Each row is a point on a tangle of strands that fork and nearly touch. The rows are in no order.
Points whose rows are less than 67.5 apart are linked; no others are. Some points are linked to none.
z_47: -7	10	17	-21	-43	16	-8	-14	26	-17	-18	-40	-12	10	-3	4	-10	-18	-15	29	22	28	38	-26	-24	-13	-3	15	5
z_419: -2	16	12	-21	-22	-8	9	-10	-3	8	37	13	11	-16	24	0	18	19	24	-25	10	16	-17	-4	-26	-39	-17	-14	12
z_153: 11	16	16	-34	11	-3	-17	-9	21	-8	31	22	-18	-5	-2	-5	21	23	17	-27	13	-1	-20	3	-22	-17	-12	-7	11
z_913: -14	25	-7	-18	-7	-9	49	-15	-13	21	30	24	10	-19	8	-13	1	-26	30	-6	-3	-26	-22	10	11	-2	16	-16	26
z_624: -12	-40	14	21	18	-14	-12	32	-5	-6	17	-19	-24	37	-32	20	-16	9	29	12	-12	-7	4	-30	9	15	-2	18	-10
z_547: -39	-32	23	21	-6	11	-14	-12	17	17	24	-16	-8	-9	-42	9	-3	-7	20	17	-5	-11	8	-16	-10	-3	16	21	-28
z_671: 10	23	-21	5	25	-9	10	11	-9	-7	-23	33	15	18	-6	4	0	30	-8	-12	-19	8	-10	5	10	-15	23	-1	-32
z_719: 1	43	-14	3	10	-14	37	5	15	2	-1	35	19	20	1	-19	-23	10	6	-13	-10	15	-30	7	22	-25	4	-1	8
z_682: -7	-49	-2	24	4	16	0	3	9	23	5	-46	-32	-3	-32	23	-10	-50	-3	20	-12	10	10	-13	12	-8	19	0	-26
z_861: 11	16	1	4	-21	16	14	-11	34	-7	-23	4	-13	0	37	-29	13	21	-23	-11	17	-21	-26	27	26	-19	9	-2	27
z_206: -1	11	8	-1	-26	32	-3	9	13	-23	-17	-14	5	-4	-22	28	-8	-6	-12	20	29	14	29	-2	23	8	24	17	-7
z_647: 25	7	-14	20	49	-21	3	5	-11	7	-40	20	4	13	11	-4	1	-16	-4	6	-42	6	-7	-23	12	10	-8	5	-6
z_108: 5	-5	13	9	-26	26	-10	-13	27	-17	3	-23	-4	-9	-24	17	-9	-12	-14	19	19	14	36	-10	7	4	16	13	-3
z_604: -16	-5	-12	-27	3	-28	13	6	-19	-5	-16	-5	17	-28	-18	-2	14	-25	-33	15	-14	-4	-24	21	-18	58	-45	10	13
z_881: -1	40	-10	10	-3	-7	18	-5	19	-4	5	21	20	17	6	-14	-13	28	18	-12	7	26	-26	16	12	-22	-3	-16	26
z_34: -25	5	8	-10	20	-20	-18	38	-5	21	19	13	0	-8	-35	-16	28	16	9	-5	-9	-28	15	5	1	38	-21	4	13
z_962: 3	-16	-1	13	-32	17	-24	23	-6	-7	40	-24	-9	-6	-8	24	3	-25	-15	-5	15	24	16	12	1	-5	-12	-13	-12
z_469: -17	-43	20	31	35	-10	1	6	-4	17	-5	-35	2	0	-9	-5	-1	-20	-28	25	-14	-46	-12	-3	-7	32	10	6	-22
z_282: 15	-11	26	-13	1	18	-16	-27	32	-11	32	3	-17	-13	-11	4	19	8	-2	-5	12	-11	9	-2	-17	-2	9	6	-7
z_199: 12	-26	-10	27	18	-21	-2	22	-18	12	19	-2	12	-14	-11	4	8	-51	-6	-3	-9	-24	12	10	-4	9	-19	3	-1
z_646: 3	-36	3	22	-1	23	-5	7	9	4	-9	-29	-11	6	-31	15	-17	-41	-17	13	-1	5	24	0	28	3	23	-6	-33
z_847: 11	3	-6	-8	-8	9	-6	-35	17	3	2	34	-10	0	16	-20	24	10	-15	-28	18	-25	-8	15	5	12	-9	-18	15
z_426: -9	3	-12	10	20	-6	6	-38	37	4	-21	-16	-15	-2	1	17	-13	-11	10	22	-1	28	36	-42	1	-13	3	21	16
z_581: -19	36	-26	22	-24	15	0	34	9	3	-16	16	11	3	22	12	22	36	2	9	-2	14	-24	21	-8	2	30	-14	5
z_384: -3	-1	4	-13	26	-10	-9	-52	30	1	3	17	-8	-9	-2	1	-6	-19	8	32	-4	-13	12	-18	-6	38	-4	17	13
z_475: 0	18	21	-31	-17	27	1	23	27	-8	-2	-38	0	-4	-10	13	-12	4	-10	11	45	25	-15	40	16	-16	7	-11	11
z_463: 5	1	14	2	-9	-7	35	23	-14	23	33	-7	15	-21	-16	-18	-1	-23	9	-37	3	-13	0	16	1	-40	22	-8	-21
z_371: 25	-5	-18	28	19	-17	-2	8	4	-12	-6	27	5	-6	11	18	-5	-30	-21	10	0	5	11	-7	33	21	0	13	7
z_550: 22	17	2	-24	14	-35	35	-23	-34	16	-30	7	41	9	-10	-30	7	-7	8	16	-27	-19	-6	-2	-8	34	-5	-8	1
z_651: -23	15	10	-22	-17	-13	-6	7	-20	23	12	34	-7	-27	-12	-44	28	-6	17	-36	-2	-30	-6	-2	-4	1	-8	-11	26
z_130: 19	-5	-20	-7	34	-37	8	-13	-12	-1	-6	10	12	3	2	8	-14	-45	9	1	-12	-10	-3	0	-13	16	-28	3	5
z_275: 13	13	16	-34	25	-42	40	-10	-23	11	-26	16	42	-1	-5	-36	3	6	-22	17	-10	-11	-7	-5	-11	23	2	-5	10
z_93: -9	12	8	-8	-27	0	15	-34	9	11	1	31	13	-13	18	-26	14	5	12	-30	7	-12	-13	-6	-11	-17	-11	-42	35
z_917: 21	5	-5	4	-42	13	-14	-15	11	-21	-7	-30	-27	24	39	2	8	3	-17	12	9	12	24	-7	-9	0	-3	4	6
z_522: 29	-19	-10	5	51	-20	9	-12	3	-5	-33	-26	-24	11	20	14	-19	-21	-5	3	-10	20	0	-28	9	-11	17	-2	-5
z_725: 16	-4	22	-27	-38	28	-4	-11	29	-9	-6	-35	-8	-4	3	-6	23	19	-14	-1	33	0	5	18	-11	-14	11	7	-5
z_409: -3	-11	-5	-2	26	1	7	-36	23	-16	-1	7	6	-7	-5	21	-31	5	1	7	10	-5	1	-4	8	8	24	15	-17
z_589: 25	19	-12	-2	17	-25	19	-18	-42	19	-32	11	34	13	-14	-31	-6	-19	20	14	-44	-8	-10	-3	6	31	-16	5	-9
z_483: 16	-11	-6	-11	-14	23	-1	-30	24	-4	7	12	-17	-9	7	-8	33	3	-8	-26	17	-42	-1	16	1	-4	-5	14	0
z_808: 4	-9	-4	-24	37	-30	-9	7	-23	-14	20	5	-15	-7	-6	22	-9	-29	16	-1	-12	-12	-5	-18	-27	-9	-32	16	-3
z_927: -2	-13	7	24	-34	2	-22	-15	-12	-4	22	13	-3	-15	29	3	16	-22	-7	-19	-1	-1	28	-14	-16	-10	-20	-28	19
z_363: 0	14	-1	-12	-36	22	-32	23	-21	3	-17	-30	2	29	46	-14	-13	26	12	27	-6	42	-2	7	-15	22	-10	4	3
z_136: 7	20	-12	0	-13	23	-12	7	-4	-21	-1	-19	11	28	14	8	-15	40	17	4	3	44	-1	26	-10	-1	-3	3	-5
z_420: -28	-5	-1	-21	23	-15	0	19	-19	2	4	3	12	-32	-33	-1	19	-11	-22	8	-14	-21	-11	17	-9	46	-38	9	8
z_304: 2	9	5	3	42	-17	-6	2	-7	-2	-28	29	15	8	-5	-4	1	32	-12	2	-30	8	-12	-8	3	-3	39	-7	-37
z_470: 5	23	-30	11	1	7	11	-29	-37	17	4	26	31	-2	-26	-25	-16	6	38	-2	-28	7	-2	2	19	-2	-19	-7	7
z_39: -33	-22	8	10	46	0	-7	-4	-13	6	-3	-32	-19	-21	-7	2	4	-33	-7	27	-6	-52	-23	-7	-9	18	-17	27	-1
z_517: -18	-28	14	9	45	-8	-19	27	-32	-12	1	-31	-20	3	-27	9	-14	-8	11	10	-17	-30	-6	-20	0	0	-25	27	1
z_695: -7	-24	16	12	-24	23	-14	26	-6	11	2	-10	-22	-13	16	-14	26	33	2	-44	5	-18	-12	10	5	-35	-18	-3	-8
z_4: 4	11	-2	-7	19	8	6	-28	45	-16	7	22	2	-1	-4	9	-11	26	1	4	18	8	-2	3	7	11	23	5	4
z_122: -5	4	7	-2	-23	11	1	34	7	11	26	-19	11	-18	-16	5	-1	-4	-4	-26	27	25	-10	32	5	-30	3	-19	-10
z_242: -5	28	-2	1	-10	-5	8	-13	10	15	-8	58	-14	17	17	-31	14	36	-21	-2	1	3	-16	-5	27	12	-4	-17	28
z_949: -25	7	9	2	-11	-13	-5	12	-25	24	34	28	8	-31	-13	-23	31	-8	28	-18	-4	-26	14	0	-4	8	-14	-8	24
z_24: -11	18	1	30	-33	15	4	14	-12	-1	-36	10	25	4	20	-15	1	54	21	1	-15	12	-11	-10	-16	-21	2	-27	30
z_226: -4	-25	-8	-19	1	16	0	-8	10	-7	18	-39	-36	-3	-5	38	-20	-36	-20	18	6	25	7	-22	0	-19	5	8	-12
z_243: 9	-12	2	-7	2	24	-15	-9	9	10	14	24	-30	-12	-10	-16	38	-2	1	-26	5	-49	8	7	11	14	-7	12	-8
z_233: 0	-4	-12	4	4	-27	6	7	-33	10	13	3	21	-28	-5	3	17	-56	12	3	-11	-30	7	4	-9	18	-31	6	17
z_988: -1	7	-5	5	31	-3	-5	-53	35	5	-18	7	-21	9	4	-1	-8	-10	19	28	-21	15	25	-28	3	16	-7	14	15
z_72: 27	0	-13	-3	1	-14	6	-4	-13	-24	-11	3	17	14	3	17	-24	-1	-2	-18	4	21	8	2	-1	-17	5	-7	-25
z_416: 23	7	-3	12	-15	9	-12	-37	21	-13	-2	24	-1	12	19	-9	19	12	-12	-10	15	-13	14	2	13	16	5	-7	14
z_561: -4	-23	6	29	-21	3	-28	36	0	5	43	-11	-19	6	-17	23	12	-11	6	-8	-5	16	16	-9	-2	1	-10	-5	-21
z_43: -8	19	-1	13	-3	0	0	-23	33	-12	-30	-6	-18	8	0	17	-3	-3	-2	26	-3	22	46	-36	-1	-11	11	24	10
z_700: 10	-1	21	-32	-44	27	-9	-19	23	-16	-12	-38	-7	9	6	2	8	3	-19	22	23	10	21	-3	-24	-6	-6	21	-13
z_706: 13	4	25	-11	-17	25	-4	-24	42	-11	11	-17	-4	-14	-11	-2	16	18	-11	-7	27	0	11	5	-7	-7	20	7	-3
z_452: -7	-42	-1	2	10	15	-9	12	0	12	25	-40	-42	-7	-19	25	-9	-40	-13	13	-13	15	2	-21	4	-18	7	7	-22
z_791: -20	-36	23	11	0	9	-18	20	1	4	28	-21	-37	20	-35	17	-6	1	25	18	-18	9	9	-40	5	3	5	26	-28
z_101: 23	12	-21	10	8	-23	13	-4	-16	-10	-17	27	30	16	2	2	-10	6	5	-20	-9	11	4	-3	13	-15	12	-5	-22
z_396: 18	-9	-19	11	37	-5	2	-17	1	-15	-26	-12	-21	20	10	21	-27	-11	4	4	-24	21	9	-15	15	-5	9	9	-19
z_361: 3	21	-23	-10	34	-20	32	-1	1	12	-3	51	19	15	-7	-15	-22	16	-3	-6	-8	6	-23	8	18	4	-2	0	1
z_485: -23	19	-3	-7	-16	-24	41	-1	-8	28	7	56	13	-12	7	-30	-12	-4	-9	3	5	8	-10	0	28	12	-1	-15	46
z_749: 0	9	11	-14	-17	1	41	5	-9	11	42	-4	6	-26	11	5	-1	-16	27	-27	7	0	-16	10	0	-44	18	-2	-4
z_107: -4	-41	-1	36	30	-16	4	32	6	19	4	-15	7	8	-17	3	4	-26	-20	14	-18	-38	4	4	-7	33	-2	1	-24
z_951: 11	21	-2	-18	-26	32	-23	8	-5	-18	-11	-32	-7	34	28	-8	-13	32	11	31	-8	45	10	14	-16	17	-2	18	-9
z_73: 5	-12	15	7	4	12	-20	17	-1	17	10	18	-31	13	-13	-27	31	19	16	-37	5	-43	9	3	13	11	-13	2	-12
z_92: -18	22	0	-14	-18	-12	23	-23	-1	21	32	34	16	-23	5	-18	12	-9	27	-13	4	-9	-13	0	-5	-3	-1	-23	35
z_497: -15	-12	8	14	25	-18	-15	40	0	9	19	6	-4	17	-38	2	12	21	25	-8	-2	-27	15	-12	0	22	-13	6	1
z_587: 3	12	-1	-33	14	-15	-16	-11	8	-2	31	36	-6	-9	-16	-10	19	2	18	-13	13	-15	-9	4	-20	14	-14	-7	18
z_925: -1	16	13	11	-13	23	6	12	39	-4	14	4	0	-15	-5	-10	7	16	-27	-6	27	11	10	16	34	7	33	6	11
z_878: 6	13	-14	-26	5	-23	56	-21	-29	25	9	14	23	-10	4	-21	7	-20	15	0	-5	-33	-17	10	15	12	20	-15	17
z_5: -43	-1	3	-19	29	-19	4	37	-10	21	10	6	0	-13	-42	-6	22	13	-10	6	-12	-26	-1	20	1	39	-29	8	7
z_874: 4	-11	-3	-12	45	-28	4	-13	-10	-7	-22	-2	4	-4	4	1	-14	-39	-11	10	-7	-28	-18	-3	-15	31	-22	7	2
z_15: -1	-5	3	3	-38	14	-22	37	-21	4	-51	-7	4	7	36	-12	1	50	26	10	-2	17	-14	5	-24	1	15	-16	14
z_113: 12	-4	-12	-16	6	-24	-4	-10	-12	-10	37	17	-2	7	6	25	-8	-18	17	-8	-5	13	6	-7	-27	-12	-30	7	-7
z_612: 18	-7	-10	13	-20	4	-12	8	0	-26	13	-15	-11	4	5	33	-12	-28	-21	1	18	23	18	4	12	1	-2	-6	-1
z_307: -13	-2	-14	-22	0	14	11	-28	19	-8	1	-44	-33	15	13	31	-31	-16	-8	22	-1	39	19	-22	-8	-15	3	9	-11
z_154: 9	14	10	10	-26	16	-1	-2	32	-10	-11	-1	-4	-9	17	-27	20	23	-25	-8	25	-4	1	15	22	-4	28	0	23
z_183: 10	-7	9	-17	-27	0	-7	1	18	-7	-19	-28	-15	-7	37	-11	14	22	-11	-9	15	-7	-32	37	-2	-39	3	-14	21
z_210: -12	-25	24	20	15	9	-25	-8	24	16	24	-14	-41	-11	-24	-2	25	-24	15	20	-20	-23	29	-37	-11	2	-1	22	3
z_51: 14	-15	-4	-9	-48	16	-14	-10	-3	-18	-11	-33	-16	16	59	2	12	6	-22	2	8	0	0	9	-24	0	-14	-2	-4
z_432: -5	-7	3	-7	38	-11	7	-32	8	-10	-27	14	6	1	6	3	-25	18	-6	5	2	-8	-12	-11	20	5	46	12	-36
z_75: -7	-8	24	1	-39	31	-12	-13	29	-5	7	-38	-17	-3	-28	10	-4	-29	-18	25	15	21	36	-18	-12	-13	4	14	1
z_825: -6	22	-8	28	-23	17	0	-22	-19	0	-18	14	27	13	12	-21	1	45	25	-11	-16	8	1	-9	-11	-12	-16	-30	25
z_868: 16	-2	-23	2	2	-29	24	-24	-26	8	4	12	21	4	14	12	-6	-41	30	1	-17	-9	9	-2	-6	2	-21	-5	7
z_366: -4	-21	10	28	3	-13	-21	40	-2	5	29	1	-14	26	-31	20	5	11	24	-3	-3	-5	14	-18	1	15	-6	7	-15
z_538: -3	7	5	9	-34	6	10	-28	2	-3	-14	9	22	1	28	-13	3	31	11	-20	7	5	-3	-7	-15	-21	-9	-39	33
z_939: 3	-21	-3	27	-4	17	-1	21	14	1	0	-7	6	1	-29	12	-12	-13	-29	-5	15	3	22	16	38	16	29	-4	-27
z_188: 13	9	-9	-11	-2	4	-10	-18	9	-20	22	-5	7	22	11	18	-13	27	9	-5	4	35	-1	17	-21	-7	-16	-9	-9
z_747: 11	17	6	-11	-14	-8	-2	-17	29	-10	-16	-13	-8	14	35	-21	11	33	0	-12	5	1	-37	35	-10	-39	-6	-16	28
z_440: -27	-32	16	30	41	-12	-15	26	-24	0	-15	-43	-22	16	-20	10	0	-10	8	15	-25	-42	-18	-24	0	4	-8	16	-11
z_370: 8	35	-5	1	9	6	7	-13	37	-10	-2	16	3	18	5	-8	0	40	5	-8	9	21	-13	12	12	-2	9	-7	24
z_56: 2	-15	4	25	-42	6	-21	4	-10	-11	37	-8	-2	-13	17	14	9	-15	-15	-11	6	20	20	-2	-14	-15	-18	-20	5
z_428: 6	-33	-5	3	40	-7	-3	-12	10	1	12	-20	-30	-20	0	25	-13	-48	-2	16	-2	-12	-5	-17	-9	1	0	11	3
z_724: 21	-28	-9	30	21	-19	-2	13	-1	2	7	6	9	-12	-8	2	-11	-41	-27	4	1	-12	10	4	13	22	-5	8	1
z_190: 17	10	-23	29	5	-7	-9	-8	11	-23	2	21	-1	9	13	25	-3	-2	-3	10	4	14	16	-7	23	19	5	6	8
z_656: -9	40	-18	4	-6	14	8	27	19	-13	-16	19	8	6	10	25	11	35	-6	2	13	18	-10	14	16	-1	33	9	-4
z_235: 9	-11	-2	5	-1	-1	9	23	1	8	26	-6	18	-15	-23	-2	-10	-13	-10	-35	17	4	1	25	-2	-21	12	-13	-20
z_986: -9	5	-10	7	24	19	3	-27	0	-20	-27	-25	-21	13	1	22	-30	3	12	18	-28	24	16	-7	13	-13	13	23	-29
z_726: 4	-17	33	-6	7	22	-29	3	16	-3	32	5	-33	-5	-26	-6	20	17	14	-8	2	-21	17	-16	-5	0	2	20	-12
z_116: -2	-16	10	-17	-37	3	-3	6	1	-1	-12	-21	2	-16	44	-12	14	31	-15	-20	17	-6	-25	20	-23	-37	-10	-19	16
z_618: 5	-8	11	-33	-12	30	2	22	-6	-7	6	-28	10	3	-20	20	-19	-9	-28	-14	32	14	-4	24	1	-19	0	-20	-31
z_134: 11	-3	9	-30	41	-39	23	-12	-15	5	-17	16	31	-2	-8	-23	-11	-3	-24	0	0	-26	-15	3	-16	17	6	-11	0
z_822: -1	-14	20	-30	-48	9	-27	30	-21	7	-27	-20	16	-5	45	-5	-10	20	-8	18	32	16	-3	8	-11	11	-5	-27	23
z_467: 15	30	3	-5	-4	7	-2	-9	29	-7	-11	-14	-3	26	20	-24	4	52	14	-4	6	20	-27	28	-5	-22	2	-7	19
z_295: 16	-35	2	1	37	-15	7	-21	4	4	-16	-39	-31	-6	13	9	-17	-42	-9	14	8	-5	-8	-30	-5	-7	18	-1	0
z_339: 24	14	-25	6	23	-12	22	-20	-34	15	-12	26	34	17	-18	-25	-15	1	29	-5	-37	-3	-2	0	14	-1	-7	0	-15
z_777: -24	-37	20	39	30	-12	-7	14	-6	20	-16	-44	-20	11	-12	-2	11	-25	-9	24	-27	-44	-24	-18	-16	15	15	7	-20
z_96: -37	-26	16	20	10	-3	-17	-28	16	17	26	-6	-4	-31	-32	2	-12	-16	7	25	1	-25	9	-20	-13	2	10	33	-10
z_684: -2	32	-16	7	-18	15	9	16	-15	-7	-10	-10	24	17	4	-3	-14	48	24	-3	-5	39	-14	23	-4	-26	-4	0	8
z_278: -5	-14	18	16	-7	12	-12	27	-4	20	8	9	-28	5	7	-28	24	28	18	-52	8	-29	-3	0	13	-19	-19	-5	-9
z_40: 4	0	-9	10	49	6	-4	-9	-12	6	-23	31	4	5	-2	1	10	18	-17	13	-50	-1	-14	-3	2	5	23	5	-43
z_950: -1	-5	4	-16	42	-14	23	-5	13	-7	-10	22	2	-5	-1	-8	-35	15	-28	-8	12	-6	-19	3	20	1	40	3	-15
z_378: -8	-7	10	-10	-24	31	-4	44	-8	19	23	-32	8	2	-22	16	5	-4	-9	-14	26	19	-7	29	5	-21	-11	-19	-25
z_543: -16	26	-15	0	-9	-14	16	1	-6	30	-5	68	1	5	7	-27	3	27	-8	3	2	19	-12	-8	28	15	-8	-23	32
z_258: 9	21	14	-11	-32	33	-18	17	0	13	-46	-9	-2	12	13	-17	26	36	35	29	-6	13	7	18	-25	2	22	30	-12
z_240: -18	-8	12	-8	41	-8	-5	-10	-14	-5	-25	-33	-13	-15	9	-3	5	-42	-25	13	-1	-43	-36	-6	-19	27	-21	7	5
z_585: 10	13	-3	-8	-18	27	-5	22	-12	-27	-26	-11	0	8	-10	35	-10	-9	-16	8	30	8	16	5	22	1	18	3	-20
z_734: -42	-16	15	7	36	1	-17	6	-2	7	6	-21	-17	-20	-27	8	13	-17	6	34	-16	-46	-2	-10	-2	36	-19	28	6
z_744: -2	-25	8	3	36	2	-17	-4	13	3	30	-16	-39	-24	-14	20	6	-36	9	21	-5	-17	10	-25	-10	8	-6	19	14
z_812: -9	9	6	-30	9	-9	-22	11	3	15	23	34	-18	-17	-22	-40	34	2	4	-28	0	-32	-8	12	-3	19	-9	-8	18
z_300: 6	10	-8	-11	-12	-6	-10	-16	-4	-10	42	2	8	15	24	19	-1	10	15	-10	-7	30	-3	-6	-30	-16	-29	-8	-10
z_461: 28	4	-14	14	1	-28	31	-29	-38	16	-16	7	24	10	26	-6	-6	-35	29	4	-29	-6	13	-11	11	1	-6	-9	0
z_768: -5	28	-19	27	-10	11	0	-24	-21	2	3	23	26	16	-3	-15	-10	23	31	-7	-14	19	3	0	2	-6	-21	-21	17
z_813: -2	-25	15	24	-34	14	-21	-6	-19	0	13	16	-8	-19	23	-8	25	-5	-3	-40	-3	-23	17	-10	-18	-18	-22	-27	2
z_743: 5	7	-19	18	49	2	-3	-3	-15	9	-28	40	0	9	-2	7	9	0	-7	18	-47	3	-11	-8	16	17	-8	14	-27
z_852: -12	9	-8	-16	0	27	5	-7	5	-14	-22	-40	-26	26	12	24	-39	-3	3	24	-11	44	26	-8	0	-8	7	23	-18
z_853: -30	34	-16	36	-24	17	6	33	-5	10	-22	17	22	-6	15	-5	13	42	17	4	-16	12	-23	3	-21	-20	16	-22	20
z_869: 15	11	-24	20	-11	-4	-4	10	1	-28	-14	-4	-11	17	16	35	-10	-10	-4	6	2	29	25	-4	21	1	7	4	4
z_256: 2	16	-29	-3	20	-20	10	-12	3	4	2	45	22	11	-4	-8	-10	14	6	-1	2	10	-7	8	13	30	-12	-6	16
z_474: 3	29	2	8	-13	4	7	-15	25	0	-19	35	-9	11	27	-35	9	29	-20	-14	13	-8	-28	5	27	-4	2	-19	32
z_893: -10	1	-26	-33	-5	-41	22	-3	-18	11	-1	19	31	-21	-19	-9	7	-20	-11	16	-3	-5	-13	16	-9	52	-28	2	21
z_161: -14	8	-5	-14	-53	1	-23	12	-13	-6	-10	-27	18	21	57	-1	-11	10	-6	11	0	36	-1	-2	-29	9	-19	-15	5
z_406: 2	30	-14	-4	-17	16	4	40	-5	-19	-29	10	8	1	1	27	6	9	-17	-5	28	8	-7	14	23	-2	35	-3	-11
z_381: -7	-9	17	-14	35	-22	-2	26	-48	-13	-1	-16	6	-13	-32	2	-4	-14	14	-1	-18	-37	7	-13	-5	-5	-35	27	-2
z_170: 5	-23	1	-8	13	8	-1	-25	13	-22	6	-11	-6	-8	-14	26	-30	-20	-9	-2	16	1	0	1	2	-3	21	4	-29
z_135: 5	36	-23	10	15	9	10	16	-25	3	-15	20	21	12	-18	-16	0	28	2	-23	-32	12	-16	12	5	-41	20	-6	-25
z_888: -3	-21	21	-5	-35	15	-18	21	-10	3	4	-23	-9	-20	26	-9	29	29	-16	-29	11	-8	-17	17	-13	-37	-15	-17	-2
z_602: 24	-21	-2	-9	18	-15	-5	-9	-2	-23	-6	-7	-1	7	-5	17	-30	-22	-16	-8	4	7	2	-5	-7	-10	13	-10	-32
z_711: -6	42	-25	14	-3	16	14	23	-14	-6	-11	3	21	12	-9	-5	-4	38	15	-15	-15	26	-27	26	2	-37	14	1	-9
z_178: 5	11	-3	-13	-24	-8	38	-13	-10	-1	32	4	19	-8	17	14	-4	4	24	-22	13	13	-10	6	-11	-36	0	-10	3
z_702: -20	-18	21	-7	20	2	-12	-39	27	6	23	7	-2	-29	-20	0	-3	-13	1	21	5	-27	13	-15	-12	22	7	22	2
z_355: 20	9	-4	20	-34	14	-18	-15	10	-28	-18	-5	-10	20	34	1	16	18	-6	2	15	2	20	-5	2	5	7	-2	14
z_26: 9	8	9	-40	-17	31	2	16	3	-12	-4	-30	11	10	-6	26	-16	10	-13	11	43	24	-7	24	4	-5	1	-6	-7
z_245: 5	-21	-3	19	11	5	12	26	12	7	6	15	8	-12	-17	-1	-14	3	-40	-7	13	-4	13	13	39	18	36	8	-19
z_41: -9	-28	31	10	6	14	-25	-8	13	6	19	-6	-37	6	-31	-12	19	3	22	4	-15	-29	31	-33	-5	2	0	29	-18
z_480: -1	-3	-4	-28	34	-27	-7	15	-36	-15	13	4	2	-24	-25	15	2	-29	16	4	-11	-30	1	-7	-14	8	-33	22	11
z_394: -5	29	-20	23	-2	15	-7	6	18	-15	-23	-7	-24	16	8	27	14	4	12	28	-19	30	36	-17	-1	-1	20	24	7
z_846: -30	-30	23	7	-17	28	-16	-4	20	10	27	-26	-29	0	-37	22	0	-16	9	20	-8	15	15	-23	-9	-8	9	15	-29
z_219: -6	6	3	4	7	20	16	26	24	-3	-7	14	3	-20	-13	6	-11	12	-37	-2	20	10	3	7	45	1	41	14	-10
z_876: 4	-20	5	-24	-42	6	-21	23	-19	10	-50	-15	5	13	51	-17	-12	41	9	14	5	10	-10	6	-13	7	4	-17	11
z_820: -8	-6	6	-6	-58	17	-12	25	-24	-9	-10	-23	24	-6	29	16	-12	-1	-12	7	35	28	9	10	-7	4	-10	-26	18
z_712: 0	-3	8	-18	39	-17	17	3	16	-3	8	12	4	-7	-11	-22	-29	-9	-27	-22	9	-13	-24	17	3	-10	31	-6	-6
z_733: -15	-6	-5	5	-10	-15	7	3	-33	19	30	19	21	-38	-7	1	20	-30	25	-4	-5	-28	17	1	-4	18	-14	-5	19
z_492: 12	10	11	-23	-18	-2	-8	-9	14	-7	28	0	-1	-1	23	-5	26	35	3	-25	19	8	-22	9	-24	-34	-13	-11	4
z_327: 10	5	4	-25	28	-37	33	2	3	6	8	17	23	-8	-13	-28	-17	-16	-21	-20	3	-17	-11	9	-9	-14	25	-3	3
z_765: -2	11	-36	-12	-2	-36	15	-13	-18	19	-6	37	29	1	-10	-18	-7	-5	13	12	-14	3	-8	7	3	46	-27	-3	14
z_555: 41	5	-9	20	20	-41	12	-7	-26	4	-29	13	20	18	18	-6	-3	-29	10	-1	-29	3	10	-18	9	-5	-11	1	-3
z_639: 1	3	-9	27	-19	-4	19	22	-9	7	7	21	32	-20	5	-7	-12	-5	-20	-31	24	9	7	13	33	-10	22	-10	6
z_675: -8	11	-15	-5	-51	5	-4	18	-27	-14	-7	-24	18	14	40	22	-29	-7	-9	6	15	37	11	2	-9	-2	-21	-14	2

A fork is a point with three links, a tip a point with one. Leave the first point through the second and follow the links. Name the first fork or tip that comes.
z_706 / z_725 -> z_825
z_808 / z_480 -> z_107
z_396 / z_986 -> z_485
z_550 / z_275 -> z_409

A fork is a point with three links. Follow the links from the first point to the second and name the forks in between, in order.
z_15 / z_361 -> z_136, z_671, z_409, z_370
z_812 / z_256 -> z_962, z_366
z_339 / z_5 -> z_409, z_370
z_406 / z_361 -> z_825, z_409, z_370
z_40 / z_893 -> z_671, z_409, z_370
z_878 / z_339 -> z_825
z_719 / z_240 -> z_370, z_409, z_671

Name the points in between on the shortest way along the links from the first point to the second, in order.
z_136 / z_116 -> z_684, z_711, z_135, z_671, z_101, z_72, z_602, z_170, z_409, z_4, z_370, z_467, z_747, z_183
z_646 / z_485 -> z_939, z_245, z_219, z_925, z_154, z_861, z_474, z_242, z_543
z_612 / z_671 -> z_962, z_561, z_366, z_497, z_34, z_5, z_420, z_604, z_893, z_765, z_256, z_361, z_719, z_881, z_370, z_4, z_409, z_170, z_602, z_72, z_101
